The views of a scene show one set of named points, each view turned or mirrored, shifted and resized as a whole, with a little noise and some points left out.
In the rows, 128 means zero.

Scene 1
View 1
dez: [124 124 162 132 107 118 149 174 164 151 150 100 123  93 141 133 115 120
 115 111 101 111 135 129 127 125 123 136 138 103 123 127 129 129 132 124
 113 149 140 135 109 132 164 123  82 122 122 132 107 120 131 141 106 133
 140 159 100 135 125  99 136  89 138 149 121 119 144 138 115 127 163 140
 147]
falo: [119 123 153 130 115 124 149 152 166 150 143 114 117  93 151 128 121 125
 122 107 111 118 133 133 127 128 122 134 137 110 121 123 127 130 129 123
 123 145 145 145 115 131 155 134  96 123 122 126 109 121 125 126 117 142
 131 154  97 132 132 107 136 103 132 148 114 126 137 145 113 124 154 135
 137]
doz: [132 122 128 145 121 116 155 142 165 170 174  95  88 125 142 114 152 158
 126 124 138 105 169 131 139 156 132 116 130  97 131 136 120 121 117 119
 125 131 152 164 107 129 169 128 115 107 118 151 147 129  94 141 118 121
  91 160 109 144 127 106 136 104  95 158 169 115 163 164  96 151 175 135
 139]
Vumug: [126 123 135 139 119 121 155 141 167 163 159 106  97 109 147 115 143 147
 125 116 133 111 153 129 135 149 131 121 134 106 128 129 124 125 124 121
 124 137 149 155 108 128 161 132 109 115 120 141 133 127 104 134 123 129
 105 156 104 140 132 107 137 107 114 153 149 118 153 157 100 140 168 135
 135]
rogif: [110 116 156 125 115 134 147 138 168 137 118 126 127  78 168 126 118 113
 123  95 109 124 118 134 121 119 122 139 143 122 115 117 130 136 136 122
 125 150 142 142 121 129 145 148 102 127 131 110  92 116 140 117 130 154
 140 147  87 125 140 115 137 112 145 145  86 135 121 140 116 111 136 136
 127]
niki: [103  97 131 113 136 144 145 109 179 143 122 130 113 102 180 143 111 117
 100 102 124 110 146 143 128 118 122 134 129 105 126 115 111 137 114 115
 137 136 156 183 154 134 135 144 123 102 135 103 100 116 122 124 133 151
 113 137  71 113 141 117 139 119 107 125  77 125 120 157 105 107 139 121
 126]
ligov: [112 121 116 133 129 133 153  79 172 156 126 140  89 106 167  90 169 150
 153 110 159 134 141 134 137 158 133 119 142 130 124 128 128 124 129 126
 146 131 151 171 116 124 140 163 145 125 121 128 126 136 105 107 153 146
  82 142  94 136 154 124 134 143 112 159 133 141 140 171  95 133 138 127
 106]
Bedu: [110  98 127 122 135 137 149 111 178 154 139 125 106 111 169 137 124 130
 104 110 132 107 156 141 133 133 126 128 125 103 132 120 111 132 108 114
 136 129 158 186 144 134 142 141 126  99 131 117 113 122 108 129 130 140
  97 142  76 119 138 114 137 114  96 133 103 121 130 163  99 119 148 126
 127]
nat: [100  97 141 112 132 145 144 117 179 137 116 134 126  92 179 150 102 105
 100  99 112 113 136 144 124 111 120 140 131 107 122 111 115 141 118 115
 133 143 153 180 154 136 136 145 114 106 134  99  87 109 133 122 127 155
 127 135  66 109 140 117 141 119 120 122  64 130 111 147 113 100 132 126
 128]
sikap: [135 138 139 152 110 112 153 146 160 173 169  98  89 111 132  91 165 160
 146 121 140 117 152 126 139 163 135 115 142 116 127 137 132 116 135 126
 122 138 147 143  85 124 169 134 110 124 111 157 145 139  98 134 122 128
  97 167 119 156 132 106 134 109 115 171 182 122 169 162 101 154 175 141
 135]
Boduk: [115 129 150 131 112 130 148 123 165 148 123 132 115  83 157 101 146 130
 147  98 125 132 120 128 129 137 126 130 151 132 116 124 137 130 145 128
 129 147 140 137 106 121 149 155 109 140 123 123 104 128 130 113 139 153
 124 150  96 137 148 116 133 128 147 163 115 140 132 148 112 120 137 136
 120]
tasi: [113 104 131 121 133 135 149 121 173 152 144 118 108 111 167 141 116 130
 104 113 124 105 153 141 130 128 127 130 127  97 129 123 114 132 110 113
 128 136 157 179 143 135 146 136 118  98 131 119 113 117 115 133 122 141
 103 143  80 122 134 111 140 110 102 129 108 117 134 157 103 121 151 129
 136]
futu: [120 118 164 126 109 125 148 176 162 146 147 106 130  90 151 145  99 111
 106 105  94 107 132 133 123 115 119 143 136 101 123 121 124 137 126 118
 114 150 140 140 119 134 159 121  82 114 127 122  99 112 134 138 104 141
 148 156  94 127 124 100 136  86 136 142 102 120 137 136 121 118 158 137
 151]
Guli: [101  99 130 115 132 146 147  94 178 140 116 141 113  96 182 134 121 117
 116  98 128 119 136 140 127 125 125 135 134 116 121 115 118 136 116 117
 141 140 151 180 149 133 136 154 127 112 132 100  95 115 124 113 138 157
 110 134  73 112 148 122 138 130 115 129  80 137 116 157 107 104 132 124
 118]
View 2
Guli: [146 139 130 132 148 124 119  93 128 133 128 112  95 130 153 105 152 124
 133 146 156 133 125  99 124 153 162 117 115 129 146 132 110 105 124  94
 135 141  93  89 110 145 120 106 126 139 148 122 109 118 120  77  87 152
 133  73 110 153 155 138 112 149 152 111 135 137 112 131 106 130 153  74
 124]
rogif: [146 141 110 133 162 120 153 135 114 138 135  89  88 136 126 128 155 127
 118 145 167 116 128  93 134 148 145 128 126 138 140 114 109 132 115 115
 146 126 119  64 131 138 128 134 133 147 137 124 110 136 132  99 100 134
 127  84 122 150 145 152  99 124 147 125 143 134 117 111 103 124 145  76
 123]
doz: [120 128 126 101 158 121 160 154 129 126 156 113  74 103 103 137 137 134
  82 120 160 119 108 101 113 119 120 158 146 130 143 113  94 126  92 152
 169 159 119  97 137 231 150 141 109 155 110 168 167 176 106  88 150 149
 157  92 113 204 133  93 136 105 146  98 129  87 124 153 150  88  82  86
 112]
Vumug: [125 126 120 111 160 121 158 151 125 130 150 105  78 117 107 139 143 130
  89 125 161 115 116 101 124 129 126 153 142 135 140 109 101 134  98 139
 158 144 119  88 137 200 144 145 116 149 114 157 148 168 111  96 138 141
 148  92 113 186 135 112 123 110 148 103 134  99 126 140 138  96 107  85
 116]
sikap: [109 121 118  94 167 127 166 178 128 131 162  95  85 102 102 157 142 122
  69 101 153 112 116 110 119 121 111 164 145 145 136 115 105 152  87 148
 159 148 128  86 144 222 156 174 122 146 103 153 163 169 107 106 164 126
 159 111 105 191 118  96 121  92 143 101 128  76 130 147 151  83  92  89
 126]
dez: [143 135 102 137 166 117 187 167 107 132 141  85  70 136  89 145 143 134
  95 154 180 107 121  85 132 128 127 151 152 137 144  89 101 147  94 151
 167 123 137  57 156 157 135 142 132 159 127 148 123 169 131 107 121 135
 129  83 136 168 140 147  98 103 142 130 148 121 125 104 112 106 117  78
 111]
tasi: [150 136 126 130 148 117 137 101 126 131 131 122  75 126 130 103 137 137
 126 156 167 125 117  87 119 132 150 129 135 118 149 116 100  99 112 123
 158 152  96 102 122 175 126  91 109 151 140 154 132 154 115  70 103 172
 138  63 123 179 163 125 128 142 152 102 136 127 115 140 118 112 116  76
 106]
futu: [157 138 102 143 166 112 185 152 109 135 134  85  63 145  90 136 141 139
 109 168 185 111 124  79 134 132 134 138 151 135 145  87 101 140 101 146
 165 118 133  55 151 145 130 125 131 161 131 145 112 167 137 103 105 139
 120  72 142 159 156 160 100 109 146 134 154 137 120  95 102 117 125  72
 110]
Bedu: [142 137 131 125 146 117 133 101 126 127 134 115  78 123 137 108 138 130
 120 144 158 125 119  90 119 137 148 128 131 121 146 125 100 104 114 114
 156 152  90 103 120 175 124 101 112 150 140 149 130 148 113  74 104 163
 142  71 115 178 156 118 128 142 152  98 135 126 114 141 118 113 121  74
 113]
ligov: [110 133 138  95 154 131 111 118 144 131 149 111 111 104 157 126 160 115
 104  91 127 130 124 123 116 150 143 136 108 140 134 148 115 123 113  94
 124 160  91 101 106 195 137 150 121 131 121 118 145 121 106  86 127 135
 155 110  85 171 122  98 117 132 145  87 120  94 121 159 136 102 138  85
 146]
niki: [153 137 129 136 149 117 127  90 124 133 127 114  82 134 146 102 146 129
 134 160 164 128 124  89 126 144 157 115 123 121 147 122 105 101 122 106
 144 143  91  90 117 146 121  93 117 148 146 137 110 132 119  76  87 161
 130  65 118 160 162 137 117 147 154 110 139 140 110 130 106 128 143  73
 117]
falo: [141 137 111 131 162 117 167 150 116 135 141  92  75 133 111 136 149 129
 106 141 170 115 122  89 127 136 135 142 137 139 143 108 107 139 105 132
 155 129 122  66 140 157 135 139 129 149 126 139 124 155 126 102 118 136
 133  85 127 164 141 140 105 114 147 125 145 121 118 112 113 112 128  78
 118]
Boduk: [125 130 115 114 163 126 149 147 124 138 143  83 103 125 131 146 166 112
 103 113 152 117 129 107 133 151 137 137 118 148 133 126 120 149 112 111
 131 125 119  63 129 151 135 164 140 135 125 110 120 124 126 110 122 115
 137 105 105 148 125 140  91 114 146 119 136 114 122 119 115 117 153  85
 141]
View 3
rogif: [114 136 138 137 181 105  85 166 109 143 147 115  74 145 104  88  80  74
  68  82 165 147 189 124 131 122 138 107 127 162 123 120 104 119  97 197
 140 152 181 100 155 155 181  87 137 126 125 125 141 107 147 124  95 131
 147 110 140 120 103 118 122 152  96 104  99 117 108 111 148  89 142 101
 131]
falo: [108 139 139 152 159 124  89 164 100 147 156 102  67 136 131 100  72  89
  88  73 160 140 183 105 114  95 140 118 138 152 142 117 116  98 102 190
 157 135 185 116 150 147 162 106 127 115 130 132 128 110 129 141 124 139
 117  92 143 105  90 113 120 134 114  93  95 134 107 115 130 113 152 122
 117]
dez: [102 132 129 167 164 132  79 173  97 152 149  86  60 135 146 101  61  80
  92  59 162 136 191 104 121  82 139 111 136 157 162 116 110  91  95 204
 157 132 189 123 150 158 148  92 126 120 123 136 122 116 117 126 133 152
  95  75 152  97  75 129 111 127 113  85  88 147 107 102 128 144 149 130
 114]
Guli: [105 148 164 129 169 102 113 149  98 112 136 146  91 122  89  90  81 100
  54 103 149 160 179 119 105 142 121 118 113 161  90 128 137 129  98 143
 150 160 191 101 166 147 196 117 121 113 147  98 145 101 156 166 115 105
 180 146 136 129 102  95 134 142  95 112 116 114 119 126 129  45 161  90
 128]
sikap: [120 147 124 144 111 175 112 147  87 185 185  94  68 132 156 117  79 111
 125  84 154 131 141  91  81  45 176 151 188 132 155 120 124  77 138 172
 175  92 148 107 130 108 164 144 138  93 147 173  92 120  89 182 159 141
  78  87 122  87 125  85 129 114 174  73  86 173 108 145 122 149 149 165
  89]
nat: [102 142 156 146 178  98  98 163 101 104 134 127  83 122 101  88  67  94
  52  79 152 157 206 111 116 141 105 100  99 166 111 126 127 128  78 162
 145 168 215 113 172 166 175  91 113 127 128  90 152 104 156 138 115 117
 165 126 152 130  73 125 120 145  73 112 110 112 119 105 124  65 158  89
 135]
Boduk: [126 138 132 127 167 122  93 160  98 168 164 114  69 151 108  90  97  75
  79  96 171 148 159 122 115 102 166 126 153 153 116 124 101 112 126 200
 148 135 149  93 145 136 196 109 153 116 136 148 124 109 134 146  91 130
 137 109 118 112 139  92 136 152 130 104 100 123 104 134 155  94 138 119
 124]
doz: [110 148 142 157 108 176 122 146  87 157 172 104  79 112 159 119  68 131
 113  84 143 134 146  81  67  53 150 148 167 133 154 125 144  82 123 147
 183 100 175 123 140 115 153 147 112  89 153 148  98 118  95 196 181 133
  85  99 134  87  99  89 127  97 159  75  89 175 119 138  97 132 163 151
  83]
Vumug: [108 145 141 153 126 157 113 145  91 152 167 104  74 127 144 112  76 110
 103  80 152 136 158  93  87  72 145 137 155 143 142 122 135  89 119 162
 172 112 172 115 144 127 161 134 119 102 141 141 110 111 108 176 158 132
 103 101 133  98 102  94 125 116 146  81  92 161 113 132 113 124 158 142
  99]
futu: [ 98 133 138 170 174 115  80 175  99 138 146  93  63 133 142 104  61  79
  84  57 162 138 207 107 128  99 126 103 122 160 157 117 108  94  84 203
 152 141 207 125 153 169 146  85 117 128 115 123 135 108 129 111 129 151
 102  81 155 103  62 139 105 133  93  88  96 136 108  94 126 127 159 119
 124]
niki: [102 148 166 139 163 104 118 151  97 105 138 135  95 117 102  94  74 112
  60  94 142 154 190 108  99 138 109 117 107 156  98 132 141 127  92 138
 152 156 210 112 169 154 176 110 107 112 144  91 142 100 151 166 126 108
 169 135 145 126  89 105 128 135  85 107 114 122 125 122 114  54 166  93
 127]
tasi: [ 95 150 169 150 145 125 125 144  91 108 139 131  91 106 122 106  62 131
  72  82 139 150 181  94  82 112 108 123 115 154 114 126 155 114  89 125
 166 143 217 126 161 147 167 128 101 108 147  98 134 104 136 180 159 108
 146 134 149 116  76 103 130 116  98  96 105 141 127 120  98  75 172 104
 110]
ligov: [130 153 149 115 130 143 130 135  91 152 173 140  92 131  96  95 105 116
  84 123 148 152 126 110  76  99 166 152 165 142  89 129 135 121 138 140
 160 124 140  93 147 100 207 147 144  94 164 140 112 108 128 207 125 103
 161 145 106 119 160  50 149 141 157  99 102 138 114 161 129  63 150 126
 109]
View 4
tasi: [117  72 138 115 102 117 133 113 127 126 100 140 135 149 123 122 131 116
 119 139 121 176 135 123 128 146 120 130 146  62 124  83 103 152 126 124
 129 170 126 110 124 167 129 106 112 121 155 118 119 117  96 123  88 149
 116 155 139  89 121 136 100 101 141  90 129 101 140 174  96 141 147 122
 139]
Boduk: [117 132 126 208 104 140 138  89  82 132 113 163 121 131 101 112 137 148
 104 152 141 131 156 120 140 139 136 141 103 123 150 143 105 135  97  89
 140 156 126 112 118 145 131  84 119  88 139  87 115 114 135 166  94 138
 101 139 123 108 119 137 119  71 154  76  82  91 157 161 147 156 173  93
 161]
niki: [113  91 127 136 102 115 135 106 122 127 111 142 123 137 112 116 138 123
 111 142 117 178 124 123 146 155 126 132 136  68 133  84  90 137 117 108
 123 177 114 117 113 150 146 107 109 115 160 114 111 106 103 123  89 153
 119 142 131  78 131 150  94 100 138  91 122 102 132 169 110 149 151 130
 132]
rogif: [104 143 124 190 108 141 131  92  84 153  98 156 131 141  98 122 135 145
 105 146 134 150 162 141 147 144 153 127 132 125 148 121 108 151 102  88
 128 178 116 118 116 134 119  93 119 114 167 100 130 105 120 148  85 139
  99 122 122  90 121 139 114  71 146  79 117  93 146 162 140 167 175 122
 161]
Bedu: [117  74 138 129 102 117 136 107 127 120 106 142 128 143 126 118 136 121
 118 140 123 172 130 117 132 148 117 134 133  61 127  90  99 142 123 119
 132 166 123 109 117 157 135 108 114 112 149 116 114 115  99 127  91 148
 117 154 139  90 125 140  99  98 142  89 114 100 145 171  99 143 145 114
 136]
Vumug: [124  74 157 159 102 133 131 105 101 126  98 156 138 143 142 121 132 121
 115 136 139 125 168 107 103 128 107 144 117  86 124 128 114 147 117 137
 146 147 142  99 140 176 107  96 125  95 120  97 114 138 113 154  94 135
 104 177 142 139 111 112 117  84 159  72  95  91 177 163 106 140 155  70
 165]
doz: [127  45 168 144 104 127 136 109 112 111  94 154 141 150 160 121 131 104
 126 139 138 122 165  96  87 125  94 151 114  66 116 127 116 149 120 149
 152 138 150  93 147 194 102  98 128  87 103 102 113 146 108 152  94 139
 106 195 152 153 107 108 116  87 159  75  85  84 188 161  89 127 145  57
 162]
nat: [104 121 118 138 105 124 132 102 117 148 103 147 124 142  97 119 137 135
 110 140 118 185 133 145 159 157 151 119 154  87 135  88  95 145 113  92
 115 190 105 123 106 136 139 101 109 130 182 117 126  97  98 125  82 148
 113 117 123  60 128 153  97  92 134  92 138 105 119 174 123 162 162 151
 135]
futu: [112 120 146 151 107 143 124 100  89 183  70 153 148 161 119 143 125 117
 113 125 140 153 189 151 105 137 163 117 171 110 125 116 126 177 114 124
 121 188 125 114 140 155  80  93 126 144 174 115 147 126  97 137  74 129
  91 142 129 112 101 111 116  75 147  72 149 101 156 172 113 160 176 126
 175]
Guli: [110 111 119 150 103 117 135 101 116 124 117 142 119 132  99 113 139 136
 110 151 119 176 117 129 160 154 135 130 127  86 140  93  88 132 111  93
 125 175 115 117 102 136 155 102 107 112 164 108 111 101 109 131  93 153
 117 128 128  66 136 156  93  92 138  93 114  99 127 172 123 154 157 133
 131]
sikap: [134  66 162 183 102 139 138 105  89 114  99 162 135 141 149 116 129 123
 118 143 144  97 178  92  93 119  95 154  95  98 129 150 125 140 112 142
 162 126 157  92 149 186 101  90 131  77  96  85 110 147 129 171  98 129
 100 193 149 167 106 105 125  74 166  67  69  81 197 153 109 135 152  35
 176]
dez: [112 118 150 172 111 146 127  96  83 171  76 158 145 157 128 133 130 123
 110 131 146 129 198 135 104 129 152 126 147 120 130 133 126 171 107 124
 132 171 134 109 143 161  79  89 130 120 152 102 142 130 112 156  79 125
  89 153 131 126 101 106 125  70 154  71 128  90 169 168 119 159 178  97
 179]
ligov: [128  79 130 178 100 120 142  98 115  84 132 152 107 120 117  97 140 142
 114 157 128 138 117  92 148 144  93 158  80  77 145 125  90 108 113 102
 145 134 133 104 112 161 166  97 108  68 114  87  85 117 132 157 108 152
 124 160 138 106 134 152 107  88 154  86  56  89 157 160 128 135 145  72
 140]
falo: [114 114 140 173 106 138 133  97  89 153  88 158 135 148 119 125 133 127
 108 137 139 141 175 129 118 137 142 130 135 111 137 129 115 158 109 113
 136 170 131 111 133 157 105  95 126 111 151 103 128 121 115 152  83 133
  97 149 128 116 112 121 120  72 153  72 112  93 161 166 121 155 170 102
 168]
View 5
ligov: [120 124 120  66 102 106 149  76 112 115 102 115 123 137 145 169 170 140
  95 134 122 128  88 135 158 190 110  78 146 122 123  90 137 164 160  59
 150  94 107 145 146  77 115 124  93 169 156  80 116 166 124 172 152  91
 104  91 114 165  75  73 153 120 124  88 155 131 119  86 127 153 156 131
 137]
nat: [ 91 130 150  98 137 161 128  92 139 122 106 177 110 133 179 128 155 107
  75 158 112 144  71 123 131 143 140 151 148 136 139 125 118 130 144 145
  82 108 114 151 143  90 165 127 125 163 170 165 129 174  99 121 149  79
 159 165 121 103 104 113 108 132 111 156 125 131 109  82  86 104 139 130
 104]
niki: [ 99 132 150  94 130 151 135  93 132 115 111 161 118 142 166 140 159 110
  81 149 119 136  71 122 143 163 132 142 157 128 140 130 114 138 154 130
  98  96 101 145 139  89 151 132 114 164 166 156 121 176 109 130 153  82
 145 151 126 111 103 111 111 133 116 146 131 128 112  78  78 111 141 121
 113]
Boduk: [ 94 134 123  73 122 134 125  99 113 112  96 159 137 134 167 129 160 130
  67 176 125 143  87 137 130 123 124  87 130 148 114  81 143 142 123  88
 121 138 149 145 164  83 151 121 112 163 156  95 140 135 109 168 142 100
 127 120  87 121  68  80 155  92 116  98 132 144 114  90 153 134 149 147
 123]
sikap: [131 123 118  67  95 115 130 109  84  81 105 113 195 183 104 126 129 126
  60 190 188  85 102 166 147 136 103  49 151 124  84  98 125 174 149  62
 167 112 136 118 161 107 121 150  58 131 131  59  99 133 144 184 164 115
  74  91  85  95  70  71 180 106 129  66 146 154 132 124 151 136 153 131
 137]
futu: [ 90 132 140  91 133 173 107 122 117  91 103 182 174 167 149  89 119  96
  40 210 165 114  83 149 115  82 137 119 147 148 109 123 112 137 129 143
  99 135 154 127 160 111 173 142 101 131 152 137 123 135 118 140 157 101
 135 165  90  49  95 110 141 108 114 132 115 151 111 111 117  96 136 140
  98]
falo: [102 130 134  81 124 152 119 110 112 100 102 157 164 160 147 112 136 108
  59 190 155 115  83 147 125 109 125 105 145 140 110 110 122 147 134 116
 114 127 140 131 161 100 156 138  99 144 152 119 122 141 121 153 151 100
 122 141  93  83  85  94 147 106 117 116 132 148 113 102 127 111 140 136
 113]
Guli: [100 126 143  89 128 142 143  79 139 125 108 156  97 131 177 155 171 116
  93 132 102 144  73 119 149 181 130 135 152 127 145 120 125 138 158 123
 100  92  96 148 143  83 146 126 124 171 168 146 126 181 104 130 149  76
 149 141 134 133 101 105 110 136 119 144 137 125 106  72  87 122 144 124
 114]
rogif: [ 94 136 134  84 136 154 115 102 123 116  95 181 131 132 173 118 148 117
  64 182 123 147  79 137 124 112 140 117 130 146 124  97 132 132 121 121
  95 139 149 147 162  88 167 120 125 158 161 128 142 149 107 145 143  92
 146 149  91  95  83  98 135  98 111 126 125 147 108  85 132 116 141 146
 110]
doz: [132 121 132  77  93 127 132 107  93  77 115 110 192 192  98 128 131 112
  63 173 191  68  95 161 155 153 100  69 171 118  93 119 109 180 172  81
 160  88 113 112 150 112 118 157  51 127 134  90  86 147 146 171 174 112
  77 107 106  86  89  85 161 131 130  83 144 143 131 120 119 125 146 116
 132]
dez: [ 99 134 135  83 127 154 105 124 105  91 101 169 184 173 140  94 121 106
  43 212 171 109  89 157 117  89 128 102 146 146  95 117 113 146 128 126
 115 136 154 126 164 113 165 146  91 132 149 119 121 130 126 155 157 107
 118 150  87  55  86  98 152 100 120 112 126 153 114 111 131 102 141 139
 107]
Vumug: [123 122 128  75 105 133 129 107 102  90 109 129 180 177 122 124 138 114
  63 177 175  93  92 152 142 138 113  76 157 123 100 118 115 166 154  87
 146 105 126 120 150 106 133 148  73 138 143  96 101 149 135 162 164 107
  94 120  99  89  86  89 158 120 129  93 141 145 123 112 124 118 152 128
 125]
Bedu: [117 123 143  89 117 142 139  92 127 104 115 142 141 158 149 140 152 107
  82 149 141 106  79 132 151 175 124 125 163 118 126 130 108 152 167 117
 116  84  99 131 136  98 137 139  94 152 157 137 110 171 121 138 161  87
 124 140 127 108 101 103 120 142 124 127 139 130 116  91  81 117 148 116
 117]

Which points are out of place in each view (at most two, in the order of its rows)? Write none if all are in place.
view 1 | tasi
view 2 | rogif
view 3 | nat
view 4 | niki, futu
view 5 | Guli
